Points, in no order, along strands that fork, close into loops and pass close to each other.
In the rows, zero is written as 128.
Points whose rows are less than 114 apart are linked; no others are. Some points are linked to none.
K491: [120 139 204 141 114  79 117 127 130 106 107 180 184 182 130 120 161 136
  84 138 150]
K136: [155 118 165 117  85 151  95 135 105  78 121 104 100 133 128 130 114 129
 132 112 124]
K590: [172 124 108 141 105 130 120 100 103 168 124  85  58  75 113 133  85 132
 103 132 146]
K684: [145 128  23  66 150 147 141 145 159 123 109 132 157 150 112 140 110 110
 155 114 151]
K112: [169 135  49  63 131 155  68 132  87 139 156  86 140 111 142 139  81  83
 167 110 108]
K706: [162  88 203 141 104 132 151 114 157 138 144 108  83  97 169 121 123 157
 102 133 127]
K775: [118 125  99 148 116  90 166 155 131 108  98  66 105 149 161 161 133 173
 167  92  91]
K305: [123 152 155  98 101  75 106 147 104 172 190 132 171 191 146  95 126 179
 136 112  76]
K658: [120 133 103  94 127 117 117 141 103 115 151  92 189 160 211 110 146 171
 164 162 135]
K903: [194 154 159 117  71 134 136 158 104  98 143 121 168 177 132 120 118 158
 196  82 152]
K445: [125 129 117 153  94 120 172 129 192 140 111 145 125  93 134 123 107 127
 119 158 197]
K352: [165 140  98  86  81 145 101 128 108 141 167 126 152 201 106 104 117 119
 147 119  91]
K255: [169 131 167 106 118 107 147 111  93 103 109 103 171 132 176 124 155 191
 135 121 152]
K457: [136 169  46 154 117  98 139 123 113 166 136 153 114 127  85 121 122 110
 128 142 153]
K276: [121 120 147 193  79 109 157 140 166 122 101 153  92 145  33 161 134 129
 142 119 134]
K338: [127  99 186 118 177 187 152 130 169 109 131 100  82  73 142 158 158 131
 147 103 152]
K286: [ 72 109  85 127 146 137 109 121 151 128 121 152 129 136 108 132 126  86
  89 166  91]
K662: [149 152 163 131  81 153 133 137 134  96 142 173 165 175 128  81 126 125
 141 159 158]
K579: [164 106 102 100 126 159 156 116 158 101  93 158 132 138 109 133 161 159
 125 123 193]
K820: [ 75 152 145 157 204 128 113 158 121 126 131 123 115  74 198 135 102 118
 151 115 117]
K19: [ 91 146  70 150 159 135  94 142  87 121 149 112 102 119 123 126  95  85
 140 140  82]
K249: [112 126  83  75 147 135 149 149 180 109 127 163 157 150 150 109  82 107
 150 124 127]
K614: [121 150 102  77 185 113  97 149  74 181 177 123 196 110 159 107  95 118
 173 110 107]
K267: [164 164 128 121 124 135 123 152 112 104 131 117 136 131 109 129 113 124
 196  84 152]
K409: [177 115 186 111  67 164  97 125  84 109 148  72 122 112 165 100 124 157
 168 129 135]
K74: [108 128 167 158 111 134  83 130 115  51 126  97 105 145 149 132  90 104
 124 138 112]
K3: [ 59 139 139 124 190  79 124 136 134 166 144 174 188 132 125 113 129 118
 121 137 108]
K991: [143 101 122 114  93 118 142 143 178 123 101  89 116 118 165 128  57 113
 132 124 125]
K924: [102 107 150 167 102 139 135 153 183 100  76 155 116 138  82 155 125  89
 127 127 154]
K401: [147 156 144 127 105  71 167 145 107 148 122 117 186 161 178 127 137 169
 145 117 155]
K460: [152 138  99  95 150 127 110  97  83 174 169 127 125 122 130 101 129 125
  95 145  84]
K974: [183 155 140 108  53 158  91 145  89 126 175 119 178 178 153  97 106 137
 189 127 122]
K485: [191 116  72  63 121 148 124 124 133 134 137 108 133  89 112 123  69  91
 159 107 137]
K156: [162 161 127 139  88 100 176 116 131 151 101 142 174 148 123 119 135 173
 118 113 188]
K204: [165 109  61  77 135 157 126 117 140  94 117 107 125 129 127 143 104 123
 143  91 131]
K121: [110 130 141 129 171 155 111 108 130 122 108 139  81  68  77 158 127  65
  94 106 115]
K389: [166 191 134 134 114  74 108 143  47 149 149 142 187 167 103 118 151 153
 148  81 127]
K528: [100 116 124 157 142 107 169 147 155 152 138 103  79 105 166 126 127 131
 136 128 107]
K818: [130 120 148  98 152 116 117 117 104 106 150 150 176 176 155 120 199 188
 109 131  98]
K330: [146 134 111 172  69 117 162 150 142 174 128 123  70 149  72 142 147 143
 144 123 131]
K908: [120 124 134 143 106  93 174 157 204 133  96 123 148 132 145 147  86 118
 127 129 148]
K347: [150 152 117 139 121 118 169 168 112 112 102  78 112 145 137 161 125 171
 201  87 152]
K544: [102 111 185 146 123 132 106  84 123  99  90 140 141 128 104 155 159 117
  71 154 118]
K187: [ 76 137 124 133 209 129 125 131 125 120 123 127 160  87 197 132 127 104
  95 129 128]
K893: [103 131 134 107 194 144 127 164 142 131 152 122 118  96 181 140 102  95
 173  75 106]
K612: [115 133 137 158 141  79 182 140 150 170 110 141 119 147  91 151 204 179
 122 119 121]
K252: [ 82 112  93  94 167 138 132 132 145 154 163 163 144 186 128  93 143 135
 144 133  80]
K943: [124 123  59 133 131 122 148 115 154 153 111 150 102 133  65 130 170 117
 112 148 148]
K613: [166 109 189  87 109 158 136 124 143 125 160 103 115 112 192  99 112 151
 143 120 119]
K149: [ 74 108 131 170 190 187 104  97 136 145 114 155 102  69 117 151 185 110
  85 170 138]
K718: [104 154 110 148 144 106  87 129  97  85 152 172 161 153 116 114 116  88
 113 152 119]
K312: [153 108  92 127  94 131 134 123 138 130 136  95 121 109 185 104  88 139
 116 165 149]
K279: [117 121 133 150 120  91 111 105 100 117  94 140 114 152  64 153 176 107
  78 147 115]
K546: [138  78 163 144  99 168 158 114 188 102 102 100  53  94  83 166 140 148
 115 115 168]
K922: [142 132 128 115 123  72 112 146  67 174 138  54 127  99 176 137  96 150
 156 105  84]
K384: [131 129 157 117 155 113 124 131 139 148 118 117  95  95  99 141 119  94
 120  83  79]
K263: [132  92 222 159  80 139 158 106 151 109 111 124 103  89 116 133 135 170
  91 155 161]
K487: [164  97 167 138  79 177 141 102 132 104 105 146 104 148  39 151 179 167
 104 128 148]
K993: [ 55 134  98  92 215  92 123 136 126 137 141 144 198 129 178 121  89 125
 114 126 110]
K858: [120 167 149  96 169  51 108 142  69 189 181 142 189 116 174  81 117 141
 148 119 115]
K988: [103 103 143 152 148 167  94 144 147  68 117 118 102 104 150 147  92  94
 123 130 135]
K176: [128 179 164 118 151  48  91 131  63 177 163 156 185 137 111 104 160 129
 107 100 106]
K841: [121 117  86 108 133 133 175 111 160 113 108 134 146 151 155 133 155 171
 124 132 154]
K697: [130 131 156 149 104 162 152 143 179  82 103 169 151 170  77 112 142 123
 155 132 164]
K265: [113 122 173 159 138 101 129 140 104 130  99 133  81 131  72 146 157 119
 122  92 101]
K629: [124 118 250 159 103  94 136 129 124  98  99 129 120 121 111 132 134 142
 110 124 141]
K452: [162  95  87 143  86 165 113  97 139 134 136 113  75  84 125 117  96 123
  93 164 173]
K381: [146 160  99 112 120 100 131 131 101 156 143 149 169 172  95 114 148 139
 137  99 111]
K738: [ 64 122  86 154 175 155  95 120 135 142 141 117 106 110 157 137 102  80
  86 158  87]
K6: [136 144  94 117 141 139  67 133  71 158 163  94  98  95 138 116  79  79
 147 117  86]
K762: [ 61 112 163 181 179 152 109 123 156 144 119 165  91  72 108 166 147  62
 100 134 127]
K53: [138 119 134  98 186 154  89  77  89 161 159 111 119  89 159 123 150 117
  92 134  62]
K250: [ 82 107 181 139 176 178 130 141 175  87 100 135 103 101 132 148 147 108
 147 120 126]
K619: [ 96 138 122 154 109 120 100 120 104  89 149 166 186 181 153 102 139 123
  84 195 131]
K642: [ 87 149  97 131 153 101 121 135 103 161 160 174 168 134 117  87 102 103
 115 164 121]
K94: [149 169  32 174  95 139 116 130 102 116 121 135 128 145 117 123 135 122
 131 156 163]
K143: [182 114 132 113  93 182 128  90 124 105 120 147 138 142  80 122 157 129
  96 138 167]
K828: [136 123 175 130 143  98 133 121 138  96  92 116 139 118 131 152 124 124
 100 121 145]
K486: [130 140  49 144 116 140 154 148 136  89  84 124 121 164 130 140 135 153
 155 135 150]
K654: [114 125 146 155 165 165  95  76  99 147 149 123  79  72 142 131 151 109
  67 166 109]
K960: [102 130  97 101 166 130 147 113 125 210 169 145 102  96 122 105 126 121
 116 130  83]
K239: [157 143 177 165  84  76 146 112 109 133 115 157 168 149 101 111 142 139
  97 138 165]
K804: [180 141 100 157  85 137 146 123 104 167 132 102  65 120  74 121 102 121
 143 103 116]
K321: [115 135 106 128 112 132 118 123 103  99 155 149 183 155 202  84 148 152
 134 194 145]
K262: [108 155  96  85 185 124 118 163 118 146 166 119 145 122 134 122 102  93
 186 102 101]
K774: [139  81 199 127  95 161 134  97 160  90  87 113  82 141  60 167 150 138
 109 104 128]
K363: [103  94 126 131 129 151 164 117 176 126  82 132 108 136 130 156 187 166
 127 161 128]
K46: [120  97  93 140  95 146 144 111 172 132  85 124 100  80 123 143 118 115
  84 165 163]
K548: [131  96 128 129 151 170 163 115 188  96 100 102  37  89 131 171 122 138
 154 110 136]
K377: [ 88 108 137 122 126 123 123 131 177 156 146 164 112 156 103 114 156 126
 110 148  94]

How many points has the smallest loop of links through each point below? Write - if it is on no loop.
K991 | 6
K762 | -
K352 | -

A tip is a point with one link. Name the tips that can be reached along the links from each point below, in the order of the rows.
K804 | K662
K338 | K943, K960, K363
K3 | K775, K658
K204 | K249, K252
K401 | K491, K255

Name the points in between on the shortest way along the links from the first point to the second, in order.
K613, K94 | K409 > K136 > K74 > K988 > K250 > K338 > K548 > K546 > K774 > K487 > K143 > K579 > K841 > K486
K381, K718 | K389 > K176 > K858 > K614 > K262 > K893 > K820 > K187 > K993 > K3 > K642
K249, K252 | K684 > K204 > K485 > K112 > K6 > K19 > K738 > K286 > K377
K409, K654 | K613 > K706 > K263 > K629 > K828 > K544 > K279 > K265 > K384 > K121 > K762 > K149
K614, K775 | K858 > K176 > K389 > K381 > K352 > K974 > K903 > K267 > K347
